Points, in no order, along strands that fork, close into loops and pass close to each other.
In the rows, zero is written as 128.
Two points are linked if the straight distance between their rows is under 130. Some points are linked to none.
K_18: [ 96 115 173 154 154 200 177 160 149  80  98 112  85  81 110 195 118  80
 126 163 110 148 105  87]
K_360: [136 147 130 178 106 155 185 113 113  68 152 141 158 144 158 144 105 126
 118 144 168 144 132 125]
K_299: [115 192  95 141 139 162 157 115 140 119  67 157 138 150  83 172 107 117
  43 123 140  96 126  87]
K_123: [127 167 162 164 119 195 125 112 109  65 144 122 139 142 130 170 111  25
 121 158 133 151 106 138]
K_465: [104 151 106 178 150 146 181 135 126 173 157 160 110 156 163 140 150 128
  70 117 141 116 167 114]
K_610: [113  85 100 118 183 116 140 153 110 131 176 128 135 153 133 150 187 121
 112 118 140  95 143 130]
K_768: [119 128 124 164  98 128 132 128 114  69  96 101 126  89  79  93 117 101
 146 128  81 156  57 160]
K_428: [156 117 159  94  97  97  97 111 177 210 118 164  97 147 145  81  84 128
 156 121 128 141 160 123]
K_707: [135 153  46 103  99 131 184 112 159 173  67 160 103 132 101  97  97 124
 133 137 129  65 126 139]
K_131: [176 175 124 137 131  82 131 151 143 127 146 147 143 119 137 153 114 208
 155 122 127 139 170 197]
K_467: [137 161 135  97  90 115 110 137 134  64 119  88  97  90 133 115  92 140
 167 146 111 126 118 123]
K_784: [ 97 160 105 106 139 111 127 133 142  98 123 114 127 133  87 102 150 148
  99 109 106 128 102 100]
K_121: [130 137 101 117 130 114 102 108 157  85 121 149 117 121 134  77 183 190
 122  85 136 138 114 108]
K_745: [171 123  93 117 109 100  60  81 146 105 135 148 142 113 176 169 135 132
 149 100 158 165 153 160]
K_968: [112 105 162 170 125 111  91  94 134 170 164 123 104 156 118 136 124 101
 115  82 145 188 125 171]
K_517: [110 175 159 184 134 170 156 113  96  94  87 113 133 123 134 126  89  43
 115 137 117 128  68 156]
K_270: [110 121 134  94 121 180 165 168 148 139 100 129 116  98 108 174 168  85
 130 101 112 160  80 139]
K_30: [123 148 115 104 140 116 135 168 112 151 147 119 109 143 108 104 107 166
 136 106 138  38 165  80]
K_499: [125 101 133 135  99 109 101 116 114 122  86 165 140 156 100  93 158 132
 194 131 111 130 139 125]
K_208: [ 95 146  99 139 125 138 144 168 144 133 107 152  89 142  75 182 118  78
 108 106 103 107 162 108]
K_254: [149 110 233 145 175 125 134 138 121  98 131  70 151 137 108 167 120  96
 148 157  96 135 136 114]
K_813: [125 125 140 132  93 131 120 134 130  99 160  98 130 131 118 140 114  97
 165 133 112 147 137 117]
K_616: [147  48 146 171  99 136  83 119 107 165 100 124 141 142  94 116 131 124
 221 132 121 152 153 163]
K_317: [141 200 142 160 133 121 136  82 104 152  94 100  94 127 108 127  66 130
  33 187 121  85 103  82]
K_101: [142  98  84  90 115  74 106 117 132 120 120 166 132 130 110  86 140 121
 126 135 164 108  85 146]
K_573: [100  91  39  89 130 146 166 130 171 134 138 140 155 137 115  77 113  90
 132 170 158  70 100 143]
K_760: [111  62 124 123 154 105 164 133 119 105 161  96 165 143 164 194 182 121
 116 153 149 140 148 137]
K_949: [ 64 144 103  98 133 154 150 145 111 155  75 126 113  99 137  81 148 127
 142 146  86  81 116 121]
K_875: [174  75 187 157 159 144  82 128 124 118 132  73 174 127 123 174 111  93
 146 127  92 165 139  87]
K_313: [ 93 103 167 115 171 100 127 111 169 128 130 115 128 136 146 179 123 177
 132 104 171 160 172 110]
K_21: [123 194  82 101 112 171 133 135  86 101 144 103 123  85 149  95 134 164
 105 155 137  88  89 143]
K_41: [170 139 154 133 111 106  55 106 113 153 150 113 184 138 153 138 130  96
 153 145  69 161 145 162]
K_545: [144  69  99 149 117 126 121 139  85 109 133 131 125 108 115 167 175 137
 180 134 148 115 158 186]
K_322: [160  94 113 135 107  43  72 134 137 138 119 161 107 132  90 105  95 140
 134 110 141 124 127 157]
K_583: [140 131 161 153 133 184 196 168 149 126 114 111  84  86 128 195 128 106
  87 133 119 150  91 142]
K_377: [106 139 140  79 152 162 106 177  86 152 111 127 118 105 102  90 172 121
 115 152  99  98  94 111]
K_153: [160 158  98  99  88 110 138 143 129  55  98 125 115  85  94 104 100 109
 136 143  90 133  66 114]
K_886: [136  61 166 134 146 144 114  99 169 102 147  52 177 128 142 199 129 124
 127 139 104 202 151  90]
K_771: [141 201 107 117 133 153 116 129  53 167 121 130 117 119 136  78 129 157
  82 134 140  68  96 123]
K_955: [124  84 153 106 130  73 169 129 129 121 137 145 137 129 173 154 147 105
 112 165 120 145 104 123]
K_325: [ 91 119  99 138 166 149 182 179 133 163 161 151 121 137 135 118 187 135
 100 102 107 112 128 129]
K_947: [157 125 158 145 111 146 130 154  92 108 160 128 122 127 108 167 108  36
 140 132 105 121 121 126]
K_965: [138  66 126 163 114 128 132 138  88 149 132  75 185 158  83 129 139 170
 182 114 122 150 153 170]
K_972: [161 192 103 108 128 137 186 161 108 125 135 125 136 143  95 105 111 178
 118 124 122  61 125  91]
K_736: [161 146 108  75 144 130  54 137 148 190 124 142 110 127 123 107 105 193
 169 132 141  85 171 163]
K_715: [175 130 153 124 129 103 136 140 159 105 169 119 108 113 148 140 104 153
  79 119 155 128 123  79]
K_155: [ 37 123 131 128 151 151 141 135 112 125  63 118 100  83 140 108 171 134
 112 124 126 129 119  99]
K_382: [145 186 152 144 124 150 119 120 132 154 164 158 112 164 152 166 154 134
  78 113 123 127 180 129]
K_655: [ 87 124 166  87 162 116 152 143 126 114 114  92 119 128  95 135 126 117
  81 129 147 143  87  97]
K_50: [111 115 222 141 160 135 108 138 135 101 116 109 125 141 129 157  65 108
 126 177 132 120 151  78]
K_639: [142  51 138 191 136 107 120 127  94 119 156  60 199 135 107 179 104 139
 144 124 141 167 146 159]
K_650: [128 203 153 154 120 150 151  70 145 115 123 158 129 187 183 151 149 141
  72 145 112 159 160 128]
K_936: [153 169 157 175 123  99 102  88  94 129 111 123 111 118 169 110  79 118
  71 156 117 102 110  71]
K_79: [177 142 150 149 154  90 104 137 128  90 109 145 171 111 145 188  86 172
 149 131 148 150 154 153]
K_249: [132 128 106  79 132 143 138  98 165 163 150 148  77 129 182  66 146 189
 147 125 166 109 140 174]
K_627: [152  80 103 132 116 112 103 100 149 149 177 143 218 163 133  66 121 150
 184 128 122 149 133 148]
K_253: [157  92  75  89  96 159 110 137 119 106 205 102 130 106 135 115 154 145
 169 155 145 128 116 182]
K_423: [160 144 123 141  99  82  95 120 100 153 111 143  91 124 156 123  82  90
 110 142 100  88 143 109]
K_888: [ 95 107  33  85 173 113 137 129 139 121 140 128 131 143 143 117 152  94
 112 121 123  65 114 137]
K_460: [106 171  46  85 129 179 134 129 156 122 131 106 100  88 130  59 139 168
 128 116 134  75  92 144]
K_380: [108 159 108 156 107 134 130  99 114 140 125 148  93 131 126  87  96 133
 114  78 176 111 122 112]
K_269: [111  39 119 116 154 129  94 121 122 140 172  83 164 112 146  92 176 164
 164 101 137 149 127 109]
K_812: [ 78 118 151 144 131 116 121 127 139 166 133 105 115 169 103  95 173 123
 136 120 104 177 115 158]
K_186: [109 152 113 209 110 143 139 123 133  85  80 132 121  80 128 125 104  67
 112 129  66 151  77 149]
K_66: [144 127 124 101 134 109 141 103 120 119 140 164 202 170 181 130 149 118
 140 109 148 111 162 108]
K_170: [141 122  96 128 104 153 157 156 113 119 119 196 148 154 112 100 166 113
 175 133 121  86 134 133]
K_89: [145  98 129 180 146  94 108 119 123 108 152 127 198 136 130 177  89 140
 132 127 168 151 155 129]
K_847: [183 117 174  85 132  99 130 153 168 135 151 115 135  94 148 157  81 172
 149  96 146 169 116  95]
K_804: [153  99 108 151 149  82 110 108 139 135 160 138 206 122 141 121  99 173
 177  99 145 188 127 164]
K_918: [ 86 176 103 116 136 164 128 149 146 119  92 120 152 140  56 185 133  91
  70 100 124 111 119 122]
K_10: [116 176 186 104 159 140 138 174  99 150 105 107 113 114  86 113 127 122
  69 145 101 107  88  95]
K_81: [157  87  95 137  92 108  64 108 116 113 116 168 102 106 134 163 158 121
 180  93 157 128 167 161]
K_330: [150 128 152  67 148  98  86 166 144 168 121 126 111 122 111 110 122 186
 152 123 113  95 165  91]
K_357: [101  86 163 141 115 134 153 111 156  87 155  84 122 151 127 185 134  81
 126 152 110 194 158  99]
K_157: [148  66 176 131 167 108 138 166 163 119 122 118 131  98 118 168 119 178
 147  94 152 178 153  74]
K_548: [137 152 134  91  96 106  86 116 145 185 106 159  68 146 120  86 118 149
 144 158 124 102 156 169]
K_850: [ 68 140 147 133 131 173 184 138 135 121  56 124 139  82 135 145 146 108
 123 100 110 155  82 112]
K_520: [153 171 110 130 116 159 198 163 102 134 131 162 146 129 133  66 136 153
 161 131 105  91 112 104]
K_329: [145 109 160 121 104 135  65 107 140 186 170 124 190 165 127  83 125 126
 166 137 121 168 132 166]
K_279: [ 84  93 133 113 127 129 121 115 117 165 180 111 163 150 152  85 194 126
 120 118 105 169 111 128]
K_327: [135 147 112 155 148 142 114 133 134 123 159 143 114 149 128 119 107 158
 134  69 171  89 187  89]
K_933: [113 150 115 141 100  76 127 143 133 140  87 149  59 129 116 159 118  82
 108 138  95 115 152 132]
K_852: [ 97 169 193 132 130 138 169  93 140 111 114 135 119 156 170 140 155 107
 112 149 123 191 129 133]
K_236: [ 90 108 132 159 134 138 147 101 138  92  94 166  99 129 153 174 146 103
  61 161 137 146 121  94]
K_946: [127 111 152 161 125 106  58 112  91 170 155  97 155 155 132 174 117  90
 127 124 117 164 161 172]
K_872: [169 145 119 124 122 115 123 136 124  82 192 121 124 116 131 127 163 193
 152 141 133 137 124 179]
K_307: [140 205 175 138 136 145 133 129  77 178 123 118  92 135 103 123  95 132
  61 135 148  86 116 118]
K_171: [ 98 119 213 129 159 116 167 111 153 129 103 144 121 143 195 152 127 147
 115 140 149 172 165 102]
K_5: [122 110 123  94 126 114  93 106 155 138 130 158 115 111 175  82 160 175
 170  98 136 148 155 121]
K_788: [144  99  70 105  95 165 110 149  96 112 141 135 112 108  95 135 169 107
 148 133 146 121 103 189]
K_673: [120 144  70  90  87 130 157  87 155 146  96 166 100 146 112  88  91 108
 129  84 163 119 116 131]
K_880: [121 161  71  85 116 135 151  75 143 174 117 131  67 105 157  51 124 180
 125 134 155  80 112 136]
K_163: [110  70  83 121 119 112 142 152 122 139 133 163 133 118 115  65 106 109
 127 158 143  90  90 118]

A piece is all that can be reached along the links. How many separate loops has the piece of each point below (a circle has one, a figure eight two, a Y none), and how many tips (points with one link)?
K_81 -> loops 0, tips 4
K_847 -> loops 0, tips 3
K_467 -> loops 1, tips 1
K_377 -> loops 1, tips 2

A fork is a point with three links, a tip a point with one. Leave the first point through the second and follow the links. Name the first fork or tip that comes.
K_269, K_279 -> K_89
K_325, K_465 -> K_715
K_771, K_21 -> K_10
K_655, K_784 -> K_307

How many points has the smallest loop of links through each point below? Write 0 if it is on no loop.
K_5 -> 11
K_157 -> 0
K_517 -> 8
K_639 -> 0
